A landscape with many peaks, sampled at points; each row gives a point and its height.
A climber steps from a point to the highest of its 2 nearest points, and stops where none of them is higher. Distance is the straight distance between rows; heights are no part of it.
z911 h=435: [144 155  93 149 140 159  89 134 172 161 138 132 177 171 115 117 132 102
 165 120  80 130 180 155 113]
z880 h=471: [105 125  93 148 171 118  99 137 144 133 138 170 168 100  96  76 144 116
 126 127 153 162 144 161 144]
z757 h=682: [131 144 111 139  84 171 102 186 119 122 118 150 112 161 136 141 136 101
 147 121  62  88 176 184 144]
z625 h=207: [136 111 131 137 169 126 106 122  90 158 145 194 122  85 113 104 173 148
 116 125 124 136 104 135 152]
z335 h=371: [ 82 129 102 186  83 165 130 155 153 136 101 138 190 162 147 104 124 138
 121 141 120 140 198 127  90]
z718 h=502: [158 163 146 124 147 137 107  57 132 148 195  55 119 102 134 171 109 121
 125  93 115 149 112  84  97]
z320 h=320: [168 122 132 109 161 110 144 119 103 156 111 171 126 132 105  85 162 125
  84 170 108 132 124  26 141]
z21 h=479: [103 106 112 142 177 108 105 125 128 131 155 165 119  72 107 123 117 116
 133 128 167 136  93 186 153]
z977 h=56: [ 88 141 146  58  97 103 173 166 121  68  80 153 151 139 104 128 136 123
  97 169 151 120 131 126 161]
z230 h=334: [104  76  87 208 106 160 169 127 150 105  90 134 159 126 145 101  81 145
 144 117 170 105 133 127 115]
z585 h=544: [101  76 155 112 130 147 178 177  95 115  84 118 142 177 127 149 119 176
  99 171 171 162 160 104 145]
z583 h=307: [120 108  97 210  78 187 130 158 134 134  81 139 115 148 124 117  72 147
 156 115  97  89 161 166 129]
z704 h=134: [102  80 148 135 134 108 158 179 140 129  74 172 160 165  99  92 115 125
 101 193 140 134 111  85 132]
z868 h=665: [214 117 112 132 141  91 150 121 103 150 102 140  61 164 132 116 108  96
 112 148  81 113 118  82 121]
z882 h=481: [195 125 105 119 136 117 118 104 165 142 116 112 121 159 143 134 119 103
 166 110 102 114 129 121  99]
z412 h=364: [129 171 168 119 120 105 164 126  93 145 144 104  68  81 159 169 130 127
  90 136 123 105  95 102 130]
z142 h=511: [123 107 144  55 159 106 169 117  84 145  89 112 126 155 139 125 174 174
 114 151 164 175 123  71 171]
z421 h=430: [ 58 159 107  65  81 111 133  73 111 148 135 124 102  97 115  84 173 141
  64 177 155 127  95 103 142]
z113 h=469: [148 113 128 125 120 144 126 145 133 174 122 158 172 161 124 111 170 126
 119 148  78 131 155  73  95]
z605 h=416: [120  96 106 125 154 101  93  92 134 129 179 153  52 126  97 148  88  99
 131  96 114 129  78 178 131]
z419 h=517: [107 139 135 125 133 130  96 121 132 120 157 130 133  82 137 152 148 136
 137 105 148 138 120 160 125]
z758 h=616: [104 166 165 129 134 132 156  79 131 150 183 102  91  77 150 152 149 157
 103 113 152 138  89 103 134]
z890 h=288: [194 150 149 126 120 162 119  89 132 117 145  88 164 146 172 167 160 145
 158 108  99 134 144  93  96]
z222 h=347: [139 150 115  77 113 104 125 105 175 133 122 108 186 150 167 121 179 138
 129 126 136 179 163  89 100]
z686 h=292: [179  77  97 167 169  89 125 116 169 127 101 116 109 164  96  94  59 122
 182 120 159 126 105 145 139]
z78 h=632: [183 138 121 134 162 136 106  80 119 150 153 125 120 106 141 143 144 121
 134 108  95 143 127 109 115]
z281 h=40: [ 91 155 148  71  73  94 162 189 130  63  87 128 145 110 136 138 122 106
 110 151 141  92 134 160 139]
z229 h=497: [163  69 177 200 174 138 167 118 117 113 131 118 143 141 126 113 121 170
 166 124 185 156  93 128 151]
z884 h=572: [121 117 153 192 144 196 142 126  97  87 144 127 163 131 132 131 126 179
 130  95 162 169 149 163 135]
z817 h=242: [ 79 178  96 116 123  84 147 186 133 127  81 173 133 131 102  93 123  89
 129 159 125 102 141 177 111]
z963 h=386: [133 102  92 122 146  97  70  70 124 150 195 122  80 140  83 125  83  87
 133  81  83 156 103 138 126]
z588 h=238: [ 79 175  92  99 108 115  86 137 183 136 139 119 128 127 143 150 123  80
 138 113 105 117 170 198 118]
z64 h=569: [ 74 155 169 131 115 177 104 121 124  97 196  76 160 102 123 172 118 146
 138  75 162 160 139 169 117]
z558 h=291: [142 123 155 127 120 148 127 181  93 116 123 153 111 115 135 155 139 126
 129 119 118  92 130 169 133]
z648 h=318: [ 96 160  95  87 124 100  94 113 132 170 122 174 142  94 125  78 188 104
 105 141 116 132 131 115 130]
z635 h=466: [158 131 131 100 151 115  94  84 133 125 175  54 165 112 120 149 104 110
 165  86 135 151 113  97  97]
z204 h=418: [193 130 119 102 116  84 143 122 174 117 101  94 140 139 162 129 134 120
 163 138 135 110 123  97  97]
z745 h=412: [141  84 150 180 113 133 168 175 114  92 100 122 133 138 138 126 112 162
 149 157 173 107 124 131 134]
z393 h=345: [ 67 151 107  76 105 111  97 113 158 141 141 141 147  91 145 116 182 137
 103 130 144 147 136 133 132]
z903 h=518: [183  88 127 134 139 119 140 155 131 165 104 158 140 159 126 114 141 130
 132 158 102 115 108  83 102]
z283 h=476: [190 108 121 160 100 158 108 139 161 144  97 120 107 187 115 130  93 157
 180 122  80 111 125 135 117]
z752 h=202: [172  80 170 153 183 104 176 127  84 130 124 157 114 131 131 119 153 146
 148 150 145 136  78  92 150]
z601 h=260: [142 142 100 117 109 108 120 163 159 123  94 130 104 151 141 127 114  99
 158 122 117 101 140 180 115]
z26 h=157: [158  98 132 138 181 103 108  97 115 131 156  90 124 115  95 140  79 104
 167  95 157 142  80 146 133]
z848 h=747: [152 149 106 166  97 198  87 150 144 122 127 126 138 172 131 131 114 129
 165 121  74 106 179 182 141]
z985 h=213: [ 74 163  98  78 107  81 129 158 147 124 102 156 109  88 122 119 123  88
 130 160 125 106 100 181 127]
z593 h=153: [106  66 151 112 135  92 175 161 137 108  70 124 150 178 121 115 124 141
 121 199 154 158 127  74 150]
z573 h=652: [ 62 146 155 112 105 120 148 158 125 104 155 125  99  76 150 175 131 144
 120 131 168  96 100 191 132]
z541 h=612: [100  89 121 167 153 127 165 135  98  96 125 149 142 124 134 105 134 163
 122 140 207 172 153 154 166]
z525 h=181: [114 153 101  98 107 132  99 139  91 163 141 175  69 110 131 147 140  91
  93 138  53  88 141 145 151]
z20 h=305: [109 160 155  51  77 133 132 147 101 100 126 122 148 129 152 160 179 141
  91 116 120 126 172 106 133]
z832 h=372: [113  74 126 191 105 145 162 195 102 105  90 156 126 131 110 106  88 142
 114 155 141  84 131 144 134]
z3 h=643: [150 131  98 106 127  71 117  73 157 126 151 109  51 122 153 159  86  93
 120 124 120 121 100 131 116]
z854 h=342: [107 143 106 163  74 170 143 180 135  96 108 128 161 139 149 117 129 132
 127 127 126 108 191 151 113]
z302 h=545: [213 116 141 146 164 169  91  87 135 122 133  79 133 171 101 129  88 161
 187  89  84 134 104 110 110]
z577 h=337: [124 167  79 115 161  44 129 119 189 140  96 127 132 152 118 101 113  76
 170 140 143 128 124 151  98]
z383 h=398: [ 66 177 103  89  93  89 153 157 155 109  90 132 176 134 143  95 156 124
 125 154 161 149 171 147 112]
z220 h=519: [227 112 146 151 151 129 146 104 104 151 125 120 113 138 148 136 144 142
 133 140 101 123 113  62 105]
z404 h=223: [182 136 155 108  99 163 134 156  99 119 114 122 126 151 144 168 147 122
 112 122  68  76 150  88 109]
z670 h=513: [109  93 133 170 165 119 143 162  97 108 140 179 119  81 111 107 133 138
 129 144 177 137 106 190 171]
z310 h=361: [137 122 115 116 151 131 133 180 109 162  96 200 106 166  75 110 119  91
  96 144  55  74 123 118 136]
z273 h=417: [ 96  92 100 199 121 107 159 122 175 133  80 124 178 155 149  79  93 132
 136 159 175 148 144 102 101]
z231 h=270: [164 152 156 157 149 135 118 105  77 182 158 138  68  82 132 133 147 130
  93 137  96 138 116  99 137]
z100 h=500: [171 153 191 136 123 151 149  91 127 106 145  82 137 127 174 183 139 142
 155  75 148 142  90 116 119]
z294 h=443: [121 109  88 187 186 158 101 125 132 137 158 155 180 109  73  73 116 127
 139 112 118 160 157 175 142]
z298 h=473: [182 105 157 172 157 172 118 114 130 117 147 121 164 142 121 124 141 163
 156 114 128 149 117 128 115]
z841 h=264: [137 115 193 155 135 145 165 185  69 103 129 151 110 118 138 159 138 144
 135 112 157 108  92 154 157]
z638 h=21: [112 132 130 128  91  99 160 175 126  66  96 116 142 113 156 120 124 127
 134 148 173 111 149 157 129]
z680 h=282: [ 80 162 153  77  81 163 100 151  88 126 144 155 139 106 141 155 193 141
  87 114 103 118 165 127 149]
z16 h=444: [156 142 173  90 146 110 176 140  98  79  86 156  86 116 110 163 117  98
  80 158 114  71  98  84 158]
z667 h=312: [ 81 140  76 173 103 143 151 170 138  93  91 145 138 123 145  98 103 103
 131 112 134  87 182 186 117]
z957 h=598: [ 79 146 117  72  98  98 162 133 133 111 139 127  72  78 137 166 116 122
 118 146 131  76  96 186 128]
z566 h=533: [135 150 182 135 144 173 113 100 123 118 170  73 138 108 134 175 117 137
 155  67 134 147  89 137 117]
z491 h=456: [166  80 181 160 136 127 160 143 114 113 116 117 140 159 150 137 139 177
 156 147 163 145 113 109 128]
z676 h=501: [110 117 100 115 172  92  94 109 157 142 159 128 177  94 100  84 134 118
 139 117 170 179 128 127 138]
z548 h=293: [180 125 129 133 161 128 126 121  77 163 137 171 101 102 117 109 156 125
  95 144  84 123 127  71 134]
z700 h=249: [161  87 168 134  88 133 143 190 143 126  70 123 132 168 124 139  98 137
 129 161 126  72 110  88 114]
z852 h=376: [140 165 166  97 132  94 139  95  74 144 124 112  90 104 128 106 158 140
  59 167 142 148 112  46 161]
z352 h=509: [187  95 135 181 163 181  99 113 141 117 128  87 160 153  89 107  78 167
 168 113 108 133 112 137 120]
z297 h=368: [ 92 146 113  68 108  99 127 141 129 124 109 138 158 125 136 108 173 145
 107 140 159 168 149 117 144]
z17 h=467: [111 165 111  97 116 115 141  93 145 145 181 104  57  80 141 155 128 133
 105 144 121  96 114 130 112]
z451 h=190: [139 130 122 131 144 148 101 139  76 158 143 188 106 101 117 133 161 115
 113 121  72 108 126 157 154]
z806 h=601: [ 95 142 145 179 136 199 113 125 103  74 164  99 173 105 119 141 107 143
 140  75 148 156 160 178 137]
z896 h=316: [ 82 113 134 107 166  85 146  91 156 125 176 109  96  71 118 146 118 126
 139 141 187 118  63 134 139]
z289 h=505: [ 55 125 130 101 151 138  85  81 137 149 210 116 146  86  84 116 142 159
 118  99 178 155 108 132 134]
z397 h=530: [ 85 110 131 115 166 108 106  94 138 120 170 118 157  93 110 124 133 147
 131 112 208 185 114 138 145]
z11 h=251: [108 170 125  84  81 133  99 137 159 119 142 103 139 104 175 175 144 112
 139 114 101 100 164 173 119]
z162 h=556: [109 134 141 131 121 167  91 135 109 127 158 165 155 100 129 130 187 151
 126 107 129 159 160 164 144]
z99 h=402: [111 157 110 170 106 178 105 144 168 149 134 138 205 169 141 108 151 121
 155 140  92 145 205 133  98]
z778 h=566: [116 156  96 117 150 145  77  47 146 177 204  97 117  89 109 129 132 118
 113 113  99 135 141  95 120]
z265 h=189: [ 77 139 100 122 114 110 123 161 152 108 126 147 107  79 137 128 111  97
 130 137 156 111 124 208 137]
z584 h=420: [161 145 106 143  71 125 115 152 176 145  81 119 103 207 134 133 104 126
 181 112  84  88 154 142 102]
z544 h=407: [134 129 115 146 137 172  95 116 143  91 151  74 209 143 114 108 115 139
 155 100 143 182 177 118 109]
z31 h=697: [ 42 135 164 114 119 141 150 126 122 128 174 136  97  84 139 156 162 173
 113 109 182 134  91 161 143]
z46 h=348: [108 119 100 113 173  77 141  77 142 139 170 117  41  85 121 142 103 116
 127 146 149 116  69 131 139]
z450 h=352: [145 118 130 131 132 118 124 119 100 130 149 153  43 110 144 174 108 123
 129 106 113 101  86 174 139]
z87 h=434: [159 124 117 108 154 123  93  98 156 115 159  78 204 135 115 121 127 123
 162  97 146 183 144  98 102]
z630 h=341: [129 106 114 173 100 146 142 197 129 134  78 156 111 160 108 101  87 122
 136 143 113  76 142 163 117]
z791 h=331: [171 121 133 113 141 150 134 160  83 127 107 183  86 145 108 141 123 102
  94 135  63  74 131 101 138]
z935 h=290: [101 183  75  97 129  97  96 119 144 177 122 172 112 122 126 107 160  77
 123 134  76 111 138 142 123]
z489 h=512: [122  76 131 181 132 165 129 162 109 152 126 186 168 140 102  91 148 171
 100 163 116 158 148 130 136]
z43 h=450: [143  96 185  93 127 144 162 157 109 110  99 136 140 185 133 163 147 168
  95 147 130 125 129  56 131]
z213 h=336: [128 146 157  89  81 127 142 146 127  89 129 103 154 122 175 167 155 156
 122 113 156 135 148 144 116]
z403 h=169: [169 132 154  76 103 109 175 136 135 100 101 109 156 165 145 145 140 126
  96 156 114 109 141  33 113]
z181 h=378: [108 166  66  94 148  60 102  89 180 159 125 145 102 137 121 118 110  72
 144 122 111 135 114 152 103]
z916 h=302: [ 95 111  66 183 118 150 165 141 141  74  96 132 141 108 142 103  79 113
 153  98 177  90 151 173 126]
z445 h=175: [126 112 116 117 137 126  84 111 112 128 189  67 123 119  91 150  71 105
 167  85 124 142 103 165 112]
z608 h=414: [ 92 142  81 129 140  69  85 119 173 131 141 144  96 151  99 112  83  69
 143  98 130 137 123 193 121]
z255 h=358: [160 119  81 115 140  83  72  79 159 135 156 119 111 176 101 109  82  69
 153  75  87 151 122 131 111]
z878 h=396: [109 185 118  83  85 130  96  93 126 160 151 119 135  95 157 125 188 129
  83 132  96 124 165  90 127]
z705 h=404: [173 164 153 119 104 148 123 103 120 123 149  90  95 116 181 196 132 128
 140  93  96 104 124 136 104]
z843 h=478: [133 145 116 124 134 156  78 125 147 125 157 128 144 113 127 147 138 107
 149 105 105 134 159 174 126]
z140 h=93: [119 134 132  92 149 109 166 168 134 112  69 198 122 143  72 105 126  86
  99 175 117  85 100 106 148]
z30 h=397: [143 172  83 117 145 107  82 104 184 164 133 114 144 180 126 123 119  73
 168  93  81 133 164 150 101]
z535 h=400: [107 157 134  66 107  95 133  64  88 149 104 106  99 114 114  82 163 134
  51 186 156 149 107  64 166]
z617 h=516: [129 149 123  86 127  95 135  73 161 126 174  74 106  80 155 165 114 123
 118 125 149 112 111 114 105]
z427 h=389: [115 109 133 140 146 153 125 191 123 161 103 200 156 156  80 105 144 116
  95 155  73 103 146 114 127]
z186 h=224: [141  99 168 165 185 124 145 121  83 145 148 177 123 106 121 123 165 157
 128 114 157 153  81 138 161]
z846 h=432: [148 153 110  97 116 133 111 115 114 160 130 145 152 131 141 106 192 124
 101 131  82 138 169  59 122]
z221 h=686: [146 154 123 173 100 204  96 138 130  78 128  89 130 143 134 148  98 142
 175  90 108  97 170 189 142]
z306 h=422: [101 181 115  72  82 113 125 107 132 150 150 106  92  73 143 132 145 124
  77 162  97  98 136 111 118]
z370 h=241: [125 128 178 145 151 136 149 136  77 143 154 169  92  86 138 153 152 134
 119 108 142 125  77 135 147]
z286 h=447: [117 104  88 129 169  94  84 124 146 138 145 159  94 111  95 120  85  91
 136 113 134 140 106 198 144]
z278 h=269: [ 78 161 116 111 113  77 180 185 137 100  66 147 156 144 104  86 119  96
 136 188 145 109 131 133 118]
z693 h=369: [124  88 105 220  99 182 130  98 154 122  78 118 180 127 133 113  65 164
 153 114 137 126 138 105 113]
z932 h=256: [197 133 146 137  95 187 116 133 124 124 125  98 140 159 151 161 148 148
 167 123  65 102 145 102  91]
z951 h=319: [153 118 131 135  97 138 109 155 102 106 126 145  70 142 141 160 124 122
 147 103  99  93 123 204 138]
z10 h=541: [132 164 196 135 114 176 165 118  82 152 152 129 108 120 167 166 170 153
 104  76 123 180 105  98 148]
z639 h=578: [ 95 102 136 112 138 134 159 163  85 113 106 147 139 139 128 119 153 174
 107 148 176 173 152 136 160]
z110 h=328: [138 142 142  94 119  97 142 125 101 120 126 129 115  94 162 150 157 128
 115 140 132 114 105 105 127]
z595 h=582: [200  95 138 130 147 107 163 129 111 147 105 130 115 148 129 123 123 112
 117 167 103  97 106  39 117]
z471 h=608: [ 94 154 138 109 119 148  96  60 108 174 166 111 106 100 144 115 186 170
  67 124 148 161 132  87 135]
z360 h=306: [123 125 123 106 126  77 171 175 156 133  63 141 147 165 115 102 115  97
 137 189 123  94 114 103 101]
z682 h=203: [ 79 171 106  77  85 123 104 173 120 142 125 166  99 117 131 152 140  82
 110 133  72  84 147 173 140]
z712 h=528: [112 132 108 114 168 132 102  74 140 158 193 118  93  81 101 145 117 117
 120 110 125 125 106 132 122]
z495 h=552: [ 96 112 130 145 123 129 145 196  90  91 110 176 122  96 122 108 140 128
 110 145 157 112 132 173 148]
z337 h=115: [129  81 154 132 140 116 164 184 139 111  62 161 123 158  88 117  98 110
 106 189 128  80  92  96 143]
z611 h=595: [ 92 128 130 122 113 154 118 189  96 115 125 175 152 121 117 113 170 139
 105 131 126 135 169 153 150]
z873 h=196: [153 139 152  84 111 145 147 159 136 103  97 149 141 156 131 147 148 117
  86 140  89  88 152  66 122]
z669 h=461: [144  73 125 174 115 120 147 136 166 118 100 100 167 158 150 106 114 155
 149 162 182 161 142 102 112]
z443 h=419: [119 130 105 165 157 176  78 123 100 117 176 106 187 112  79  94  94 120
 148  96  97 160 158 171 144]
z736 h=439: [167  80 162 183 126 180 118 119 133 134 114 117 176 170 131 128 128 198
 146 151 126 178 126 108 107]
z293 h=377: [131 134 123 107 101 138 131 146 155 117 125 112 187 157 154 123 160 156
 135 133 142 173 188 122 106]
z435 h=442: [105 126 114 182 128 106 129 161 157 172  83 148 172 167 119  89 120 127
 137 173 127 126 149 118  80]
z834 h=73: [102 139 141  69 128 105 161 139 111  87  84 173 130 104  90 119 146 100
  91 169 134 109 106  89 167]
z148 h=506: [120 116 117 155 140 123 127 117 138  75 146  92 171 114 138 123 102 135
 141 110 197 162 155 145 131]
z102 h=534: [106 159 138 121 153 173  89  60 113 157 218  84 134  95 104 157 132 128
 128  83  99 145 117 106 118]
z549 h=340: [103 142 146  57 108  87 153 120  99 108 107 128 128 113 140 133 168 143
 105 155 155 145 109  92 156]
z877 h=496: [156 128 129  80 115  93 160 156 101  97  86 145  69 132 123 155 105  86
 111 146 102  77  98 123 143]
z134 h=192: [108 121  88 136 122 130  61 120 113 120 170  84 127 149  89 113  58  94
 164  80  97 154 135 193 133]
z530 h=370: [151 123 132 137  65 168 113 188 143 153  81 126 118 206 122 141 113 119
 151 130  61  75 162 131 106]
z392 h=401: [174 147 186 120 132 120 167 143  70 118 117 121  86 120 138 164 130 119
  88 132 113  89 105  75 139]
z867 h=296: [141 156 100 110 125  87 119 138 190 115 107 104 147 127 139 117 109  89
 162 125 146 115 137 158 104]
z189 h=415: [109 122 101 173 142 146 126 188 125 162 109 195 146 139  95  79 140 107
 116 152  90 109 159 168 128]
z355 h=228: [120 115 112 138 143 106 108 127 133  89 134  79 106 106 119 142  54 100
 158 102 183 115 104 179 135]
z845 h=459: [175 149 196 124 113 136 180 127  91 113 129  96 118 135 186 180 149 143
 126  99 138 129 101  83 125]
z784 h=603: [112 148  94 105 156 125  73  62 153 174 166 127 151  84 116  95 157 110
 112 111 126 154 132  98 131]
z590 h=263: [ 81 165  74 105 130 123  72 109 168 173 156 157 105 134 124 136 136  78
 134 113  79 123 153 175 137]
z600 h=413: [147 106 156 100  95 138 151 169 127 115 109 121 167 165 148 143 153 160
 126 143 136 137 148  88 106]
z291 h=577: [104 172 191 142 107 177 175 114 116 169 184 112  72  89 166 152 151 157
  89  92 129 142  92 105 139]
z338 h=229: [114 157 120  88  92 108 135 196 128 108  89 143  99 141 133 147 117  84
 122 125  94  75 136 180 127]
z964 h=539: [231 129 120 135 144 129 117  65 140 126 131  78 100 147 146 146 103 113
 157  99 109 134 118  92 102]
z415 h=638: [125 137 119 185 136 213 109 121  97  68 136  79 153 124 103 122  73 153
 166  73 113 114 151 176 144]
z599 h=329: [159 138 136 130  53 167 126 185 153 120  94  99 158 170 144 143 131 140
 150 135  96  82 166 122  96]
z115 h=619: [ 74 119 191 121 155 113 167 103 143 121 168 102 111 104 153 160 130 150
 137 101 204 163  68 138 160]
z274 h=349: [144 149 145  85 142  99 157  94 100 114  86 148 109 124  95  98 149 116
  58 179 129 134 120  37 171]
z814 h=567: [137 134 100  93 109  69 144 118 119 126 116 128  51 108 150 148 107  95
 114 149 108 100  90 141 127]
z602 h=441: [157 144 129 117 115 150  87 101 140 110 151  92 121 130 148 176 116 113
 161  83  99 117 136 163 118]
z968 h=571: [103  95 135 128 168  80 144 121 124 102 127 139 137 109 131 105 151 145
 144 157 196 175 112 139 172]
z461 h=405: [154  82 143 224  97 177 105 120 140 146  81 120 181 144 133 109  92 172
 135 146 111 154 132 110 110]
z206 h=542: [118 103 148 186 131 189 135 152  90 117 144 166 162 136 120 113 153 177
 120 128 128 154 164 161 141]
z5 h=458: [ 55 145  98  94 113 138 115  72 129 152 178 141  99  80 116  95 182 151
  84 145 160 109  94 128 134]
z172 h=676: [139 147 149 139 153 152 105  71 107 155 172 132 128  93 136 145 169 151
 120  99 126 165 116 101 129]
z477 h=587: [197 138 123 134 167 148  87  57 116 138 162  83 125 141 122 145  99 115
 155  88  75 151 111 107 112]
z236 h=573: [153 151  98  89 141  59 123  58 172 143 149  74  90  93 158 142  92  99
 120 144 131 132 112  96 106]
z537 h=254: [167  56 112 213 145 122 143 122 161 139  91 118 127 136 113  99  58 152
 167 148 155 114 104 131 141]
z955 h=656: [ 71 151 180 116 129 158 162 102 152 136 191  99 114  98 145 176 141 152
 124  84 170 148  82 135 128]
z177 h=384: [128 119 119 142 156 101 128  75 114 145 177 153  16 108 127 151  90 121
 105 129 121 118  77 152 137]
z512 h=176: [146  71 171 115 156  95 180 149 102 103  99 135 127 159 116 127 143 142
 128 177 149 124  98  70 149]
z936 h=310: [ 96 135 133 154  88 143 136 205 141 133  63 152 142 172 110 121  96 111
 111 159  99  69 159 124 101]
z519 h=258: [ 62 162 139  72  78 147 121 147 105 125 155 144 102  75 139 161 163 136
  82 131 110  75 128 146 134]
z98 h=489: [ 82 128  91 100 156 111 107  82 145 158 171 151  91  64 106 108 142 125
 113 137 153 110  84 132 134]
z820 h=281: [129  97 162 168  88 139 113 194 141 153  60 139 151 167 110 122  79 125
 106 161 106 101 133  93 108]
z633 h=480: [119  97 114 202 136 147 116 154 147 192 112 173 182 153 104  82 126 140
 116 167  93 149 144 134 104]
z152 h=532: [137  86 157 150 186 109 152 112 126  99 144 115 145 140 135 123 141 162
 159 124 205 189 117 122 158]
z557 h=287: [163 157 135  90  65 135 126 160 141 106 110  92 139 144 170 165 141 113
 149 110  93  88 162 149 101]
z442 h=255: [161  95 120 162 159 104 135 130 149  95 115 108 126 117 123 115  95 118
 168 123 181 119 115 159 140]
z72 h=394: [120 113  99 178 158  73 150 134 185 145  80 131 159 153 120  74 103 114
 161 170 164 124 125 125  93]
z465 h=367: [114 162 167  95  91 134 136 114 131 118 167  95 123  93 177 193 155 143
 125 103 130 117 122 136 111]
z520 h=482: [134 114 167  74 165 131 178 120  88 122  86 139 119 166 117 149 157 163
  79 143 145 142 132  50 164]
z331 h=433: [ 71 138  93 125 117  80 169 141 160  83  95 132 161 115 148  87 126 115
 131 159 189 161 155 146 130]
z88 h=395: [141 136  94 146 141 172  78 125 136 116 151  74 182 150  97 102  89 109
 172  95  99 148 156 152 121]
z311 h=639: [136 145 116 111 140 133  89  56 126 166 156 126 142 101 141 107 188 149
 105 111 142 178 141  76 134]
z69 h=508: [109  75 127 155  91 148 160 158 117 119  91 116 158 168 152 121 111 171
 113 164 170 160 164 115 119]
z430 h=531: [215  93 105 163 129 130 104  97 142 151 117 153  84 201 114 112 104 144
 156 113  53 122 113 129 120]
z910 h=470: [ 97 100  93 143 152 104 160 119 158  85 116 112 176 134 146  96 121 141
 136 142 206 186 165 127 137]
z449 h=581: [103 102 186 136 173  96 174 107 105 131 129 123 104 115 158 137 166 151
 145 118 191 181  75 120 179]
z709 h=317: [182 153 119 100 128 136 110  79 162 136 145 100 166 129 166 137 171 127
 143 113 104 158 163  65  94]
z138 h=543: [127  97 183 106 167 101 192 127  74 128 103 124 108 155 148 147 168 162
 132 132 169 174  97  86 174]
z169 h=636: [123 155 171 156 159 167 145  72 117 175 199 107  98  88 133 143 137 149
 101  88 138 185  83  82 138]
z838 h=327: [169 113  85 140 155  84 103 108 178 145 114 129 107 190  96  92  86  96
 167  96 123 135 117 153 113]
z85 h=540: [ 78 135 127 131 120 135 105 125 131  85 176  69 168  87 118 143  91 122
 134  86 183 156 150 171 126]
z640 h=353: [155 120 119 132 116  90 148 154 177 149  70 113 139 173 139 113 107 119
 163 159 133  96 115 107  87]
z992 h=208: [104 120  97 157 114 138  95 128 105  89 150  73 118 118  97 132  42 108
 160  74 146 127 138 199 131]
z330 h=579: [109 148 121  63 111 138 114  87  77 176 121 118 126 127 147 109 194 167
  64 126 143 161 152  79 144]
z249 h=448: [117 108  94 210 130 174 123 148 144 157 111 162 160 150 111  86 110 130
 141 139  92 116 167 169 115]
z324 h=589: [201  94 113 152 133 115 125 130  91 142 120 173  58 174 119 125 117 117
 131 122  67 109 100 135 133]

For each start below, name the point where the climber stops.
z873: z955
z985: z172
z916: z172
z700: z541

Call two points neighbours if one is among the 2 nearest of the other. Go from one point of each pair to the other, from neighbour to neighbour, staying as high as possible. Name the lowest point that can't be avoided.
z848 and z3: z392
z311 and z397: z289
z541 and z31: z72
z955 and z806: z845
z172 and z31: z758
